Points on a hilly landscape, in no order, each with its height.
A climber steps from a point to whichever of its 2 nearest points has the largest rise for the distance, and stops where none of them is higher. Distance is the straight distance between rows; heights are no part of it.
z_22 h=373: [  4 -10 -25  15   8  -5   8  -8  -6   2 -15  16  11  -5 -26   2  -4 -14
  -4 -30  -1 -34 -11 -22  10  -6   5  13  -2  16   2  -1]
z_899 h=153: [ -1  -1   8  -1  -4  11 -13  17   8  -9  20 -10 -16 -15  37 -10   2 -11
  -9  36 -21  33  13  13  -7   8  -9 -10 -10 -10   5 -12]
z_408 h=581: [ 14  -9  11  11  -2   7  12  -5   6  -3  -3   4   3 -17  -1   6  13 -16
 -10   2  12 -46   2  15   0  -7 -18 -15   2  11  12 -31]
z_301 h=392: [  4   4  -9  15   8  11   3  -4  15 -22 -10 -10  -9  -9 -11 -16   5 -27
  16  -3 -11  -8  16 -22 -15   5  14  -5 -11  17  11 -22]
z_469 h=389: [  9 -33  -9  26  -2  -6  -8  -5 -26  -5   5  36   7 -39  -1 -14 -24 -17
 -28 -31  -5 -20 -22 -10  10  -8  -1  15  -9 -13   1   6]
z_904 h=580: [  4  13  -7  -8  -7   7 -12  17  16 -25   7 -11  -6  -1  34  -1  18 -10
  -9  24 -42 -18  -7   5 -13  -1  -8   2  -8   4  -3 -26]
z_136 h=462: [-12  35  -1 -13   8   6  11  -5  14 -16   1 -19   2  -9   7  -4  12 -10
  21  23  -3 -30  15  -3 -21  -8   7 -16   6  19 -20 -27]
z_715 h=436: [ -1 -25  -4  18 -14  15  -1  -3   1  12 -11   4   0 -22 -31  13   5 -11
   0  -7   7   5  15 -37  -7  10  19 -25  -8  -7  16 -12]
z_268 h=193: [-12  24  23  -5  15  -8   9 -45  -4 -10  14 -20   6  62  21  -1   4  11
   7  -1  15 -21   6  32  10  -6 -18  -1   4   0  13 -12]
z_531 h=229: [ 11  37  -6 -37   7   1  -1   2  14  -6  28  -1  -1  -3  27 -22   0  -3
  -9  12   9  18 -11  39  15  -7 -25  -4  21 -14 -22  15]
z_532 h=637: [ -8  21 -24 -17  14  -9  13  10  -8   4 -13   9   7   7 -11  11  -8   6
  11  -9   9  -6 -19   0  16 -12   2  20   4  13 -27  17]
z_296 h=564: [-14  25  -9 -17  12  -5   5   0   0   9  -8  -4   6  16  -7  18   5  14
  19   5  14  11  -7  -3   2  -2   9   6  12   5 -19   9]
z_23 h=493: [-10   6  -4 -13   8  -2  -2  17 -20   9   0  10   0   3  11  25 -12  13
   5   7   8  34 -27   9   8 -12   0   2   2 -21 -27  17]
z_287 h=162: [ -3  -1  22  -1 -11  13  -1   7  -1  -2  25 -13 -10 -15  40   9   9  -5
  -7  46 -14   9  18  19  -6   3 -24 -29  -7 -16   4 -36]
z_673 h=109: [  0  22 -20 -10  18  -9  27 -16   0 -13 -18 -12  10  10 -25 -25 -12  -5
  41 -20   0 -10  23 -17  -3   8  22  16  -3  39  -5  -4]
z_947 h=167: [ 12  24 -17  -5   9  -4  11   0  22 -20  -1  -6   0   2 -11 -29   6 -18
  11  -6  -7 -25  10   3   3  -6   1  16   1  29   0   1]
z_816 h=449: [ -8   1   3  -4   2   0 -18  17   1   2  12 -17  -9  19  18  10  -1  13
   8  13  -5  57   2   8 -12   5  24   0   3 -11   0  14]
z_95 h=566: [ -7   1   1 -15 -20  10   0  29 -13  33   1   3  -4 -17  12  35   5  17
  -6  37 -10  29   0   1  -2  -5  -6 -22  -2 -33 -18  -5]
z_355 h=597: [-13  17  -1 -18  -2   9   5  16 -10  18   3   7  -1 -26   7  26   5   7
   5  30   8  20  -6   8   2  -7 -13 -22   7 -14 -23  -8]
z_752 h=239: [  6 -15  43   7  -5   1  -2 -25   1   0  15  -5  -5  21  22 -16   6   5
 -24   3  22 -13   4  34   6   5 -33  -8  -1 -18  22   1]
z_837 h=555: [ 11   3 -22  -8   1  16   2  27  21  -2  -7   4  -8 -49 -14   2  -4 -20
   4  17 -13  10   3 -18  -8  -2   0 -24   0  -3 -15 -17]
z_168 h=323: [ -4 -21  24  13 -40  12 -24  13  10  22  15 -24  -2  24  17  11   8  26
 -30  33 -24  11  26  -2 -18  17   3 -13 -17 -35  20   2]
z_724 h=301: [ -1  -6  15   9  -9   4 -11  -1  16   6  -3  -3  -5   7 -13  -1  11  11
  -4  -1   7  16  10  -8   0  13   8   1   1   4  19   8]
z_323 h=236: [ -4 -19 -17   8  16   1   3  10 -22  -5 -14  11  -5 -15 -11   7 -22  -8
  15 -16   4  36  -6 -14   6   0  27   8 -12   7 -10  12]
z_650 h=74: [ -5  22  -9  -8  17 -21  23 -28  -1  -9 -11 -15   7  42 -12 -21  -9  16
  37 -19  -2 -14  25  -7   7   6  10  27   1  39   5  -2]
z_781 h=425: [  8  -5 -27   8  11  -2  -2  15  -1  -8 -14  13   0 -11 -14   4 -11 -10
   1 -21 -10  -6 -18 -16   7  -8  13  18  -7   9  -9   6]
z_382 h=461: [ -8 -13   6  12   3   5   9   3 -41   4  -2  26  -2 -39   5   8 -19 -13
  -7   2  15   5 -16   4  19 -10 -15  -3 -16 -10 -12  -1]
z_843 h=299: [-11 -34  23  25 -18  -2   5 -15 -31  26 -10  13  13 -10 -15  27  10   7
 -12  -3  20 -44  -3 -11 -10  -7  -3 -17   4 -17   3  -9]
z_666 h=497: [  4  14 -34  -9  13  11   9  13  12  -8 -15   3   3 -31 -28   1  -7 -22
  15   2  -1  -6  -5 -20  -7  -5  11  -8   0  11 -22  -5]
z_721 h=387: [ 15  -7  -4  -7 -20   8 -24  37  35  12   3 -11 -10  -2  -4   5  11  13
 -18  14 -25  24   5  -5 -16   8   8  -9   5  -8  11  11]
z_907 h=311: [-21 -18  22   7 -13  -2   1  -9 -29  23  -4   8   3  14   3  25   7  20
  -6   8  14  -2  -9  -6   3  -3  -7   0  -1 -30  -7   9]
z_764 h=505: [ 14  -4 -21  -6  10  -4  -8  33  17  -7  -4   9  -5  -4  -8   1 -11   2
   1 -16  -9  18 -24   0   4  -9  13  22   8   6 -11  22]
z_9 h=444: [ -7  -2  -3   0   0   4   9  -6 -12  18 -12  22  13 -19 -21  21   5   1
  -6  -5  25 -32 -16  -3  12  -7 -17  -3   7  -1 -12   0]
z_317 h=286: [ -7 -15  20   1 -12  -4 -17  -4  -8   7   7  -4  -3  36  30   9   8  21
 -25   9 -14  -1 -18   3  -1   5 -14   9  -5 -38  -2  13]
z_559 h=495: [ -4  24 -11 -16  13 -10  -3  -3   6  -8   6  -5  -2  41  17   0   0   8
   1  -3  -5   8 -17  14   9  -6  -2  20  11  -4 -11  16]
z_619 h=302: [ -5 -37  26   9 -35   2 -25   6  -5  18  10 -12  -1  22  23   8   9  21
 -33  19 -22   5   2  -4 -11  10  -2   2 -11 -45   6  17]
z_195 h=298: [ -1 -22 -13   4   2   3  -4  26 -15   9 -10  19  -1 -33 -18  20 -18   0
   0 -10   5  24 -20 -13   4  -7  16  -2  -5 -10 -13  15]
z_706 h=177: [  5  10  12  -4  -4  -2 -20  -2  27 -11   8 -19  -1  34  -9 -23  -2  16
  14  -6  -1  45  15   5 -17  20  15   1   2  20  30  28]
z_481 h=448: [ -4  40   3 -13   3   1  -1 -12  37 -10  -2 -19   7  21 -16 -14  12  12
  23   2   0 -12  20  -3 -11   5  12   3  13  24   6   1]
z_682 h=465: [ -2 -30  18  23   0  -2  11 -26 -30   3   1  17  -4 -24  -6 -12 -10 -15
  -7 -19  30   1   6   1  18   3  -5  -3  -7   1  14   1]
z_241 h=300: [ -6   5  21  -2 -21  14 -28   1  21  18  24 -28  -1  32  14   4   9  22
 -18  32 -14  31  25  13 -14  19  -2 -25  -7 -23  21   5]
z_319 h=260: [ 15  -7   8   2 -17   8 -17  13  36   1   1  -4 -10  -2 -25 -19   9   6
  -8  -5   0  32  13  -6 -11  16   5  -9   3  10  32  23]
z_797 h=653: [  9 -18  -5  17 -11   3  -8  11   2   0  -7  12   5 -23  -2  15  10 -12
 -20  -7 -15 -41 -12 -16  -5  -3 -10  -4  -2  -7   6 -23]
z_653 h=431: [ 18   0  -9 -17  -2   1 -19  39  30   1   4  -6  -7   4  -1   1   5  12
  -6   1 -14  28 -16   9 -10  -1   8   4  15  -3  -2  25]
z_297 h=416: [ -9   2  -2   4  -5   5  -8  17   6   8  -7  -7   0   4   6  25  12   6
  -1  16 -16   4  -4 -16  -9  -1  10  -4  -2 -10  -4  -8]
z_231 h=370: [ -7   5  -6   5  16  -5  24 -17 -23   1 -11   4   6   5  -7  -2  -8 -11
  11 -12  13 -20   1   0  18  -6  -3  16  -5  23  -5  -4]
z_187 h=342: [  3 -32  -7  30  -9  -2 -14 -11   2   2 -12   9   3   1 -28  -4   3  -4
  -6 -31  -7 -13   4 -39 -11   8  26   6  -6   4  27  -1]
z_25 h=424: [  4   8 -32  -1  21 -11  35 -17 -22   2 -12   7  15 -11 -32 -12 -20 -23
  18 -24  11 -23   6  -4  23  -4   3  20 -15  31 -13   4]
z_108 h=525: [ 25 -20  -9   1 -12   7 -15  35  20   5   3  16 -11 -43  -6  -6  -5  -6
 -22  -4 -14  19  -7  -6   2   0  -2  -5   0 -12   5   7]
z_832 h=383: [  6 -33  -1  16 -20  -6 -13  -2 -10  20  -3  32  14 -31 -19   6   1   6
 -26 -21   6 -31 -18 -16   1  -4  -3  -1  10 -21  -5   9]
z_475 h=407: [ -1  20  16  -1  -7   1  -5 -14  37  -1  -5  -9   6  27 -16  -4  19  14
   3   0   6 -24  11   4  -1   7  -8  -2  10  15  19  -2]
z_990 h=140: [  5 -20  -1   4 -13  10 -11  31  -1   4   9   0 -17 -25  20   4  -5  -6
 -10  24 -22  42   8  -3  -5   5   5 -10 -15 -18   3  -7]
z_614 h=451: [ -8  16 -13  -8   4   8   3  12  10   3 -15   0   4 -13 -11  17  12  -4
  12  15  -4  -9  -4 -18  -7  -5   9 -10   3   7 -15 -12]
z_617 h=492: [  4 -13   2 -16  -1   3 -17  32  -2  14  19 -12 -10   9  23  16 -14  18
  -3  12  -4  66 -13  22  -7  -3  14  -8   3 -31 -11  23]
z_984 h=483: [-11  -1 -21   2  10   7  17   0 -21  15 -19  18  17 -27 -33  28  -6  -6
   6  -8  18 -12 -16 -21   5  -3  -1 -11  -2   8 -16   3]
z_872 h=553: [ -6   1 -13 -10  12 -12   2  13 -15   6  -8  15   2  14  -2  18 -15  20
   1 -14   8  13 -35   3  16 -13   2  23   5 -12 -24  29]
z_218 h=216: [ -1 -38  23  22 -21  -9 -19 -13  -1   9  -1   7   2  10  -2  -2  11  12
 -27  -8  -8 -32  -7 -11  -5   4  -3  11   6 -18  14  11]
z_295 h=227: [-19  20  12  -5  18  -7  15 -35 -25  -1  -1 -10   3  27  12  -4  -6   6
  27  -2  25  23  13  14  12   8   2   6  -1  12  -1  -2]
z_311 h=310: [ -9 -26  -6  17  11 -11  11 -21 -45   1 -11  19  -5  -6 -13  -7 -26  -2
   5 -33  12  12  -1 -11  22   0  15  20 -13  14  -3  17]
z_444 h=434: [ -2  17   0   5  12  11  15  -7  10 -20  -4 -11  -3 -13   1 -12   5 -27
  14  10   0 -31  15   0  -9  -6   0 -12  -6  23   1 -32]
z_938 h=377: [-14  -7   1  13   4  -1   1   1 -19   0 -12   6  -2   1   5  18   5  -4
   0   3  -6 -10 -12 -12   4  -6   1  10  -7  -2  -6  -6]
z_631 h=527: [ -2  28  -7 -22   3  -1 -13   6   4 -12  15  -8  -2  22  39   4   6   5
  -7  16 -18  11 -18  20  -1  -5 -11   4   8 -15 -16   2]
z_999 h=282: [-12 -22  17  13  -4  -7  -6 -12 -13  12  -7   5  -1  14  -6   6   5  17
  -5 -10  11  12   0 -12   4   9   7   9  -1 -11   7  19]
z_806 h=430: [ -3  19 -16 -18  20  -2   3  19  10 -12  -1 -11  -3  -4   2  -5  -9  -2
  25   3   1  28  -3   0 -12  -6  27   8   8  15 -22  10]
z_484 h=402: [ 13 -17  -2  -1 -22   3 -14  17  11  21  -8  17   3 -28 -16  15  13  12
 -25  -3  -4 -14 -13 -11   3   2 -10  -6  12 -17  -1   3]
z_940 h=515: [ -9  43 -11 -26   4  -2  -5   8  24   1   3 -15   4   8   1   6  14  15
  17  17   0   8   0   0 -16  -4  13  -8  25   5 -23   3]
z_807 h=289: [ -1 -23  -9  19   2  -9 -15   3  -2  -1 -17   3  -2  15 -13   7   1   5
   0 -24 -14   6  -5 -28  -6   5  26  21  -5   6   9  12]
z_782 h=191: [ 17  18  -9  -4   0   0   7  -5  31 -20 -11  -8   1   1 -33 -38  -2 -11
  25 -20  -2   6  23 -16 -13  11  19   6   2  33  21  10]
z_943 h=356: [  2   5  -1   3   9  -8  14 -11 -13  -4   1  13   1   9  10  -9  -6  -8
  -8 -11  10 -21 -14  17  28 -10 -20  24  -4   5  -9   4]
z_171 h=385: [ 10  -4  -4  10   5  -4   5  -3  -4  -4   0  18  -4 -12  -5 -18  -9 -13
  -7 -16  14   1  -6   6  23   0  -5  18  -4   8   3  15]
z_765 h=390: [  0  -4  -8   4   1  11   0   7  13 -11 -14 -12  -5  -6 -22  -4  -2  -9
  28  -2  -4  30  23 -32 -19  15  35 -11 -10  12  10  -5]
z_90 h=46: [-15   0  12  -9   7 -11   6 -26 -18  10   0   2   1  44   9   6   0  23
  -5 -13  21  14 -16   6  17   3 -11  10   6 -24  -5  27]
z_97 h=151: [ -6  11  20   4   4  -6 -11 -24  10  -9   5 -15  -1  50   4 -16  -3  21
  12 -11   2  28  15   7  -1  18   5  12  -2  11  27  18]
z_489 h=316: [ -8 -27  20  11 -25   5   2  -3 -14  32  -6  11   5 -24 -10  25  12   9
 -13  15  17 -10   5  -9   4   2  -7 -23   2 -25   3  -8]
z_965 h=548: [ 10   8  -8  -4  -2  14 -12  26  30 -24  12 -11 -16 -23  22 -18   7 -20
  -2  28 -38   5  10  -4 -20   1  -1 -13  -6   5   1 -24]
z_120 h=226: [  9 -15  36  15  -2   0   8 -24   1  -1   3  -2  -2   7  -2  -8   6  -1
 -12  -4  29 -26  10  28   8  -1 -19  -8   2   3  26  -8]
z_574 h=280: [ -5  -6   7  10   9   0  20 -32 -15   2 -19  -2   9   2 -28  -3  -2  -3
  27 -22  25  -9  27 -11   7  14   9  -5  -6  28  18 -13]
z_290 h=237: [ -7  34   8  -9  10   0  14 -17   2 -19  16 -14  -3  -5  16 -32  -3 -15
  18  12  13  11  24  19   1   3   2  -2   3  16  -7  -3]
z_248 h=181: [ 10 -26  29  10 -19   0  -4   6 -10  -4   1  -4  -1  -2  31  23  16   4
 -20  20 -16 -42  -1  15 -13  -5 -24 -13 -10 -16  10 -37]
z_209 h=435: [ -8   9 -23 -12  18   0   5  32 -15  -1  -9  10   4 -16  -3  25 -22   2
  14   5   2  22 -29  -1   1 -17  12   5  -4  -1 -36  11]
z_128 h=238: [  6  34  -8 -28  13  -2  13   5   6  -6  17   4  -4 -19  12 -23 -10 -11
   9  10  19  24  -2  30  13  -8  -8   3  11   2 -26  16]
z_167 h=64: [-10   5  -5 -12  12 -20   8 -15  -7   8  -9   0   2  51  -4   7  -8  30
  15 -22  17  22  -8  -1  11   7   8  23  12  -2  -3  28]
z_208 h=117: [  2 -23 -13   4 -10  10  -9  46  -5   5  -3   1  -8 -26   6  25 -12  -2
  -2  18 -27  35  -1 -20 -11  -5  25  -8 -16 -21  -9  -4]
z_833 h=209: [-19  38   6 -13  19 -10  15 -39 -18  -4  12 -16   8  43  20  -4  -1   4
  22   3  15  -4   6  24  10  -4 -10   2   6   7  -9  -7]
z_6 h=274: [  7  -6   3 -14 -14  -1 -23  19   0   1  10  -2  -2  19  39  14   8  19
 -30  15 -30   8 -26  10  -3   2 -22   6  -2 -37  -8   7]
z_600 h=544: [ 13 -12   0  18  -4  14   5  -2  14  -3  -5   4   1 -29 -14   1  10 -24
  -5  -2   6 -23  11 -10  -7   2  -6 -27  -2   6  19 -31]
z_153 h=103: [  2   9 -17  -8  12 -22   6  -2   9  -8 -11  -8  -1  47  -8  -8 -11  25
  26 -26  -4  18   0  -5  -1   9  20  31   9  24   7  24]
z_568 h=287: [-10 -20  14  32  -1   3  -8 -17  -2 -10 -12 -13  -5  17 -11  -3   3  -5
  10 -11 -13  -3  22 -26 -13  12  23   5 -20  15  32 -17]
z_978 h=224: [  6  37 -15 -29  15 -14  23  -4   5  -4  13  -2   6   0  -5 -26 -12  -2
  22  -8  24  16   5  25  15  -3   7  17  11  14 -22  28]
z_798 h=228: [  4 -45   1  23 -25 -11 -25   9  -8  10  -3  17   8  -9   1   7   2  10
 -29 -10 -29 -33 -17 -23 -11  -1   6  14   2 -28   0   7]
z_920 h=331: [ -8 -20  16   3 -26  -1  -4   7 -27  25  -3  16   5 -20   5  29   5  16
 -19  14   1 -14 -17  -3   3  -5 -21  -7  -1 -37 -15   0]
z_915 h=202: [ -1 -38  43  24 -13  -9 -17 -27  -1   1   4  -5   0  33   7  -7   8  18
 -24  -2   4 -36   1  12  -8   3 -14   3  -2 -15  24   5]
z_854 h=599: [ 26  -3 -20 -12  -5   2 -17  43  27  -5  -2  15  -4 -28  -6   1  -5   5
 -20  -7 -19   4 -27   4   5  -8  -7  11   7  -5 -10  11]
z_18 h=484: [  2   3 -27   4  22   2  32 -25 -17  -1 -23  -1  15  -8 -40  -4 -13 -24
  27 -25  14 -27  12 -24   3   5   9  -1 -11  33  -6 -14]
z_796 h=223: [ -5  36   9 -13  13  -4  -1 -20   4 -18  22 -21  -1  14  14 -34 -11   5
  27   4  15  42  26  20  -9  12  14   0   8  16   5  12]
z_702 h=261: [-18  -8   6   7  17 -10  16 -26 -40   2 -13   4  -2  16   0  -3 -14   8
  18 -19  21  23   5  -1  22   5   7  17  -8  13  -2  10]
z_760 h=139: [  6  12 -29   5  17  -7  17  -9   3 -21 -15  -7   0   7 -19 -21  -7 -25
  22 -23 -16 -26  10 -20  -1  -4  15  21  -9  35   0 -12]
z_201 h=340: [ -5  31 -10 -20  12 -10  26 -18  -8  -5   4   0   9  23  11  -1   6  -5
  10   4  12 -41  -8  25  21 -18 -20  13   3  14 -21  -3]
z_912 h=651: [  5   3 -14   4   5  -2  21  -4  -8  -4 -11  10  13  -5 -12  12   7 -16
  -3 -11   4 -66 -15   4  10 -17 -13   4   0  19  -5 -20]
z_795 h=207: [ 13  28  -6 -15   7 -17  22 -15  13  -8  11  -6   3  14 -12 -42  -2  -7
  18 -13  15   3  20  20  19   1   0  25   0  27   6  20]
z_194 h=303: [ -6 -31   5  26  -1  -6  10 -22 -30  14 -10  18  12  -8 -17  11  -2  -7
 -11 -21  14 -42  -6 -12  -2  -7   0  -3   2   4   4  -9]
z_971 h=516: [ -7 -14  -2  10   7   1  17 -11 -31   7  -9  21   4 -37 -17   2 -16 -15
   0 -14  31  11   0  -7  20  -1   0  -6  -8   6  -3   6]
z_700 h=530: [  2  -1  -2 -29 -16   4 -13  38  -4  29  13  -4  -4   6  21  31  -3  25
 -12  24 -13  46 -18  15  -4  -6  -3 -13   6 -43 -20  11]
z_966 h=258: [  0  14  12 -19  -3   9  -6   3   6   7  21  -4  -8  -6  28  -1   5   2
 -10  25   4  31   1  27   8   5 -25 -17   9 -21  -6  -1]
z_222 h=357: [ -4  11 -31  -9  29  -4  15  23 -17 -14 -10   6   2 -13  -5   2 -33 -11
  24  -9   1  17 -16   0   7 -15  21  20  -9  18 -30  13]
z_122 h=468: [ 12 -30   0  19 -10   6 -10   9   5   0   0  16  -7 -32  -7  -9  -2 -18
 -19 -12  -4   3  -2 -14   2   6   3  -5  -5  -7  16  -1]
z_455 h=423: [ 13 -37 -14  31  -7   3 -11  -6 -11   2   5  30   9 -35 -13 -11  -9 -23
 -21 -36  -7 -17 -10 -29  -5  -3  13  -4  -5  -9  13  -4]
z_293 h=596: [  3  11 -10 -19  -2  15   7  27   8   1   4  10  -9 -54   8   7  -4 -12
   4  34 -10   8   5   1  -4  -9 -21 -27   4  -9 -23 -25]
z_133 h=317: [ -7  -5   2  10   9   5   7 -16  -5  -6 -18  -5  -1  -2 -18  -7  -4  -5
  25 -12  11  22  21 -21   0  14  22   1  -8  22  16  -4]
z_997 h=366: [-10  21 -23 -17  28 -13  20   2 -17  -9  -6  -6   2  14   1  -7 -23   1
  35 -10   3  22  -2   2   3  -5  21  24   2  23 -24  11]
z_309 h=569: [-14  -1 -20   2  17   3  24 -14 -30   8 -27   6  16  -9 -32  16 -12  -7
  25 -19  18  -4   4 -29   5   7  13  -2  -7  23 -10  -3]
z_388 h=326: [ -7  12   9   5  13  -2  18 -24  -5  -9  -7 -14   1  14  -2 -16  -1  -6
  23  -5  10 -12  21   5   6   3   6   5  -7  28  10 -14]
z_199 h=450: [ -5  14  -3  -6  14 -21   4 -25  -1 -11   8  -8  -2  64  15 -17  -2  12
  -2 -17  -6  -5  -8  13  15   0 -11  31   2   3   4  15]
z_740 h=355: [ -9 -36   1  22   2 -15  -2 -14 -44   2  -6  27   1 -14  -2  -4 -23  -1
 -13 -25   2  -5 -20  -7  14  -9   5  20  -9 -10  -9  18]
z_329 h=189: [  7 -33  36  17 -15  -6  -7 -13  -6  -4  -1  -3  -1  20  23  13  13  10
 -28   4  -3 -53  -6  20 -12  -5 -24  -3  -2 -16  15 -19]
z_405 h=221: [ 10  39   1 -26   4  -1 -10  -4  27 -10  31 -18  -5  11  19 -32   4   0
  -2  14   1  25   7  32  -6   6 -10  -8  22   0  -3  17]
z_509 h=351: [  8 -25 -18  11  -5   3  -7  11 -11  14  -5  35  14 -47 -27   8 -19  -5
 -21 -25   5  -2 -19 -20  10  -7   8  -6   1 -15  -6  11]
z_446 h=208: [  3  12  12 -10   7   0   0  -5  10  -7  12  -9  -7  -2   0 -23  -6   4
  14   0  21  54  18  17   1  14  12  -4   9  12  10  22]
z_935 h=611: [  1  -3  -5   9  -4   4  -7  11  10 -13  -9  -4  -1  -1  14  15  19  -9
 -10  13 -30 -37 -11  -9  -8  -5  -5   5  -8   4   4 -28]
z_652 h=176: [-13  18  23  -3   5  -3  -2 -30   7  -2   7 -15   2  42  10  -3   8  16
   2   2  13   3   8  18   5   7 -11   2   5  -3  14   4]
z_192 h=348: [  1  -7  12  20  -8  12  -8   0  20 -13   0 -14  -9   0  -6 -10  10 -12
   4  10 -13   4  21 -14 -15  10   9  -9 -15   8  29 -19]
z_827 h=225: [ 15  12  -1  -2  -5   8  -3   6  38  -8  -2  -1  -5 -10 -28 -25  12 -11
   3  -5   3   7  17  -6  -7   6   3  -7   9  19  19   7]
z_749 h=459: [  4  14  -4  -5   0  10  -4  13  31 -21   0 -22 -13  -9 -13 -26  -1  -8
  30   9 -13  32  26 -19 -35  12  31 -15   0  15   7  -3]
z_59 h=488: [-13  48  -1 -19   3   5  -3  -5  34 -12   7 -25   1   5  -1  -7  15  12
  19  21  -8 -11  19  -7 -27   0  17 -17  16  13 -13 -13]
z_840 h=421: [  1   0   6  -7 -11   2  -3   2   8  20  -8  12   4  -4 -11  16  19  15
 -14   2  14 -15 -15   2  13  -5 -19  -3  14 -11  -6   5]
z_734 h=388: [  7 -36   7  32 -21  10 -13  -4  10   9  -2   2   3 -14 -20   4  11  -9
 -15 -11  -7 -20  14 -31 -16  10  14 -17  -8 -10  30 -17]
z_91 h=698: [  8  -3 -21   9   3   9   9   7  -2  -8 -14   8  11 -23  -9  20   7 -26
  -5  -4 -10 -55 -14 -14  -6 -11 -11 -10  -8   9  -3 -34]
z_334 h=422: [  5 -19  11  15  -3  -1   2 -15  -9  -8   0  12  -8 -13 -13 -26  -5 -11
  -2 -20  23  19  15   0  17  12   5   6  -8  13  20  14]
z_140 h=267: [  7  21  -1 -44  -7   6 -14  17   7  18  29  -6  -8  -9  30   8  -1  15
 -14  35 -11  50  -1  30  -3   0 -27 -29  18 -34 -16  -2]
z_632 h=510: [  1  23   3  -3   1   8 -12  13  33 -26  15 -21 -13  -6  12 -31   4 -12
  10  20 -23  14  21   0 -26   6   9  -9  -1  17   9  -6]
z_2 h=247: [ -7 -32 -10  24  -5 -13 -12   1 -16   8 -12  18   5   1  -9  16  -5   7
 -14 -22 -17 -24 -17 -31  -3  -6  16  21   1 -11  -3  10]
z_182 h=276: [  0  22   3 -31  -5   4 -29   7  17  12  35 -25  -2  23  27   1   5  16
 -15  28 -13  47   4  24 -14   8 -11 -29  16 -32   2   6]
z_675 h=474: [ -4  21 -14 -19  11   2 -10  32  13 -10  14 -21  -7   1  20   5  -4   4
  17  17 -18  34  -7   4 -28  -9  28  -2  13   0 -24   4]
z_316 h=334: [ -5 -25 -13  26   6 -15  13 -30 -26  12 -14  19  13   7 -30   2 -10   0
  -3 -46   4 -44  -4 -24   8  -5   8  14   2  19   7  -2]
z_727 h=352: [ 12 -32  11  11 -38   8 -27  26  23  23   8 -10  -6  -1  -2   5  12  16
 -32  19 -26   9  15 -14 -15  11   7 -11  -7 -26  18   9]
z_143 h=358: [  8  19   9  -7   8  -7  20 -20   9  -8   6  -6   6  25  10  -8  10  -3
   1  -2  16 -47   3  36  17 -12 -24   7   3  17   4 -12]
z_278 h=285: [  3  19   2 -23 -18   8 -43  12  32  21  37 -35   0  31  17  -1   2  25
 -21  37 -24  48  21  24 -24  18 -10 -37   4 -26  21  11]
z_288 h=211: [ 14 -17  13  20   1  -9  15 -23  -5  -3  -2   8   3  -1  -8 -15  -1 -13
 -12 -21  21 -42   8  16  14  -5 -11   7  -2  15  22  -7]
z_656 h=403: [-17  -4  23   6   1   0   7 -14 -36   0   3   0  -3  17  33  17   5  -2
  -6  12   6 -13 -15  17   7 -11 -25   1  -9 -19  -6 -16]
z_621 h=504: [  0  20 -17 -27   3   2 -16  34   4  -6  15 -10  -4  -1  35  18   0   9
   0  29 -29  25 -17  14 -16 -10   5  -3   9 -19 -28  -5]
z_885 h=347: [ -1  -9   3   2  -7   0  -7  16 -18   4  -3  18   1 -18  13  16   0   3
 -16   4  -8 -14 -23   3  10  -8 -20   6  -5 -18 -14  -5]
z_831 h=639: [ -1  -6  -1  -4  -5  14  10  14  -6  15  -4  17  -3 -49  -7  16  -2  -9
  -5  20  13  10  -1  -2   8  -3 -19 -27   1 -10 -10 -12]
z_362 h=612: [  7 -14   9   5  -3  -1  11  -1 -17   2  -8  15   9 -12   5  23   7  -7
 -16  -3  11 -58 -18  15   4 -14 -28  -8   1  -3  -3 -21]
z_968 h=426: [ -7  -5  21   7   3   4  13  -6 -29  -2   5  12  -7 -18  26   3  -4 -14
  -4  13  16  -3  -8  23  16  -5 -25  -4  -9  -6  -7 -15]
z_894 h=171: [ -1 -13  24   4 -20   9   6  12 -23   0   7   3  -5 -21  36  23   7  -3
 -13  31 -12 -14   0  16  -4  -5 -33 -17 -12 -22  -1 -39]
z_170 h=552: [ -7  27   5 -10   5   6 -12   0  13 -18  18 -19  -7  12  32  -4  14  -3
   2  27 -20  -1   3  14 -12  -1  -4  -4   4   2  -3 -17]
z_354 h=190: [ 16   2  -4  12   7  -6  19 -14   7 -12  -5  -4   3   4 -15 -25   2 -23
   4 -20   5 -40  10   8  11  -8  -5  14  -6  31  19 -13]
z_839 h=249: [ -6  26   5 -15   7   6   2   1  10  -2  11  -7  -5 -12  12  -9   5  -5
   7  23  13  21  11  15   3   0  -6 -10  10   3 -12  -2]
z_243 h=378: [  4  10  10  -3  -3   0  -1  -9  19  -4  -1  -3   4  26   6   3  23   8
 -12   0   2 -42  -8  12   6  -4 -23   6   8   6   9  -8]
z_265 h=250: [  1   2  27  -6  -8   4  -9 -11   6   5  18  -5  -7  17  20 -12  11   7
 -21  10  12  20   2  23   8  10 -27  -8   4 -21  11  12]
z_589 h=149: [ 13  21 -13 -13   8 -17  10  -2  23 -13 -12 -10   4  25 -23 -29 -11  11
  37 -24   0  15  18  -9 -11  12  28  22   9  39  11  23]
z_873 h=415: [ -3  -3   6   4   5 -14   0 -24  -1 -14   3  -1  -8  55  21 -11   6   9
 -19 -16 -14 -36 -17  14  15  -5 -20  30  -3   0  10   5]
z_321 h=494: [ 10  -9 -12  12  -3  15   7 -12  15   5 -11   6   6 -27 -42   2   4 -24
   7 -14  16 -13  13 -31  -9   9   9 -31  -2   8  20 -22]

Call two points neighbours if one is among the 2 nearest of the other. Go from one point of each pair to the other, from neighbour to neighbour, staying as high as possible. Name the lowest point that can't be avoided.
z_971, z_724 => z_999
z_854, z_831 => z_843
z_831, z_91 => z_816
z_831, z_532 => z_243
z_971, z_309 => z_943

Where does a climber stop that starts at each point below?
z_843 => z_831
z_268 => z_854
z_568 => z_532
z_673 => z_966
z_899 => z_91
z_201 => z_532
z_997 => z_91
z_90 => z_831
z_807 => z_91
z_873 => z_91
